Points, in no order, along strands that fork and pass close to each other.
(in the rows, 128 means zero)
Two points are linked if the straight distance between their rows is under 55. Some points are linked to none.
gulu: 128 92 119 95 83 53 122 108 80 183 91 86 130 154
mukob: 136 65 145 111 100 167 152 191 176 117 208 111 117 149
zab: 125 84 161 121 121 154 157 166 158 122 181 133 115 145
lom: 149 121 198 167 146 187 155 167 169 80 208 174 101 118
Roziv: 124 87 180 138 97 55 133 111 68 138 134 127 122 153
Luzo: 137 89 89 71 103 181 154 170 193 156 162 105 131 149
papeg: 134 121 130 104 101 102 125 118 107 158 101 114 130 137
Gis: 160 140 197 166 141 175 151 158 156 76 194 184 105 103
rav: 140 78 143 92 89 93 139 130 109 172 118 110 134 157
muf: 134 45 143 84 81 99 145 142 116 180 121 99 140 182
nor: 110 104 89 110 94 40 111 90 68 194 47 71 132 150
zut: 100 164 116 159 150 61 75 50 76 150 32 138 155 105
Nimi: 134 99 70 62 110 189 150 162 199 158 140 97 130 148
fis: 128 142 123 120 111 97 115 116 99 149 101 113 125 128
Vafu: 119 152 124 150 123 91 119 103 84 128 98 119 133 123
nosa: 102 161 114 145 148 47 66 43 66 161 20 136 152 99
busuf: 114 163 17 106 199 172 115 112 187 131 93 110 158 112
mokas: 123 208 173 206 173 147 118 110 104 48 150 189 122 86
nir: 132 167 139 141 152 179 134 136 150 91 129 158 121 118
Bazet: 107 164 117 162 140 89 100 85 81 128 76 126 144 115
Tiram: 105 166 114 163 148 79 90 62 81 135 56 138 152 113
Resol: 115 131 78 110 119 78 92 98 89 186 48 86 139 132
bunof: 138 191 135 149 173 182 115 129 144 81 133 168 139 102
daro: 130 186 178 195 154 142 126 126 108 53 163 180 110 88
Sapot: 115 56 130 92 95 126 154 159 147 156 155 99 128 169
Pemi: 119 61 136 102 100 139 154 168 152 144 169 107 124 159
Mibin: 121 87 141 113 88 46 133 106 67 166 109 101 126 158
tif: 135 100 135 97 94 95 133 121 109 168 104 107 129 146
nukip: 113 151 22 96 171 174 111 124 177 142 94 92 150 131
Zazo: 122 45 137 89 89 114 151 154 130 169 138 93 130 178
Reri: 141 209 134 156 189 189 109 128 151 70 137 180 139 89
vemen: 123 216 146 202 189 145 110 99 109 59 141 187 137 80
babi: 116 155 91 141 140 92 94 90 91 153 68 110 141 119
dezo: 122 76 143 112 109 153 157 172 161 126 187 118 121 151
fiv: 144 123 165 129 118 144 148 144 139 119 147 151 118 128
samin: 134 159 154 151 122 119 127 128 107 104 138 146 118 109
Reduv: 147 81 118 98 105 184 158 184 194 122 197 121 126 140
das: 134 138 214 184 129 110 133 135 104 77 189 174 99 104
zede: 113 127 30 91 145 159 119 129 170 153 90 79 143 141
geve: 117 91 163 127 91 48 136 107 66 151 115 115 124 153
sav: 141 88 100 82 106 185 155 177 196 141 178 114 126 144
kemaf: 135 145 149 131 132 163 143 141 143 106 136 152 120 126
paba: 137 223 133 176 197 167 104 113 128 62 149 185 139 77
Tigar: 134 103 176 139 131 168 155 165 162 108 185 154 110 132
Lof: 126 91 108 92 82 42 123 99 72 192 73 75 130 157
Rul: 149 185 171 173 151 163 126 142 130 59 168 181 109 90
roni: 115 124 43 85 130 164 130 135 170 157 105 78 132 146
Vul: 134 103 181 148 138 184 158 171 176 90 207 156 101 122
Nud: 119 145 86 120 128 90 91 99 94 168 63 96 141 124
venag: 126 117 53 73 124 177 138 148 182 154 122 85 128 145
disug: 105 174 44 123 205 165 111 95 183 114 86 126 158 108
gaf: 112 119 80 114 112 58 100 91 77 191 44 74 138 138
fezes: 149 153 195 175 127 135 137 141 124 67 190 180 102 94
gigo: 161 162 187 167 137 160 140 149 140 66 184 182 101 95
meva: 154 116 181 135 110 124 143 145 124 113 167 154 116 121

A fork is a point with three links. Follow the links from the first point to the second and name the forks in between, in order.
mukob, muf | dezo
babi, fis | Bazet
Reri, fezes | gigo

A fork is a point with three links, a tip a point with one. Leave the first point through the second and follow the links. Name the first fork or tip that comes.
gaf, nor | Roziv
roni, venag | dezo
venag, roni | disug
vemen, mokas | gigo
tif, papeg | Bazet

Follow the links from the first point to the second, and from the first to the third. Name the last point that the two ways share.
fis, nosa, Resol | Bazet
Tigar, muf, Luzo | dezo
Gis, Reduv, Sapot | dezo
Resol, zut, papeg | Bazet

Name the points in between on the shortest way along the links from the first point to the second, in order.
Nimi, Pemi | Luzo, sav, Reduv, mukob, dezo
nosa, gaf | zut, Tiram, Bazet, babi, Nud, Resol
nukip, sav | zede, roni, venag, Nimi, Luzo
nir, paba | bunof, Reri
gigo, dezo | Gis, lom, Vul, Tigar, zab
papeg, Pemi | tif, rav, muf, Zazo, Sapot
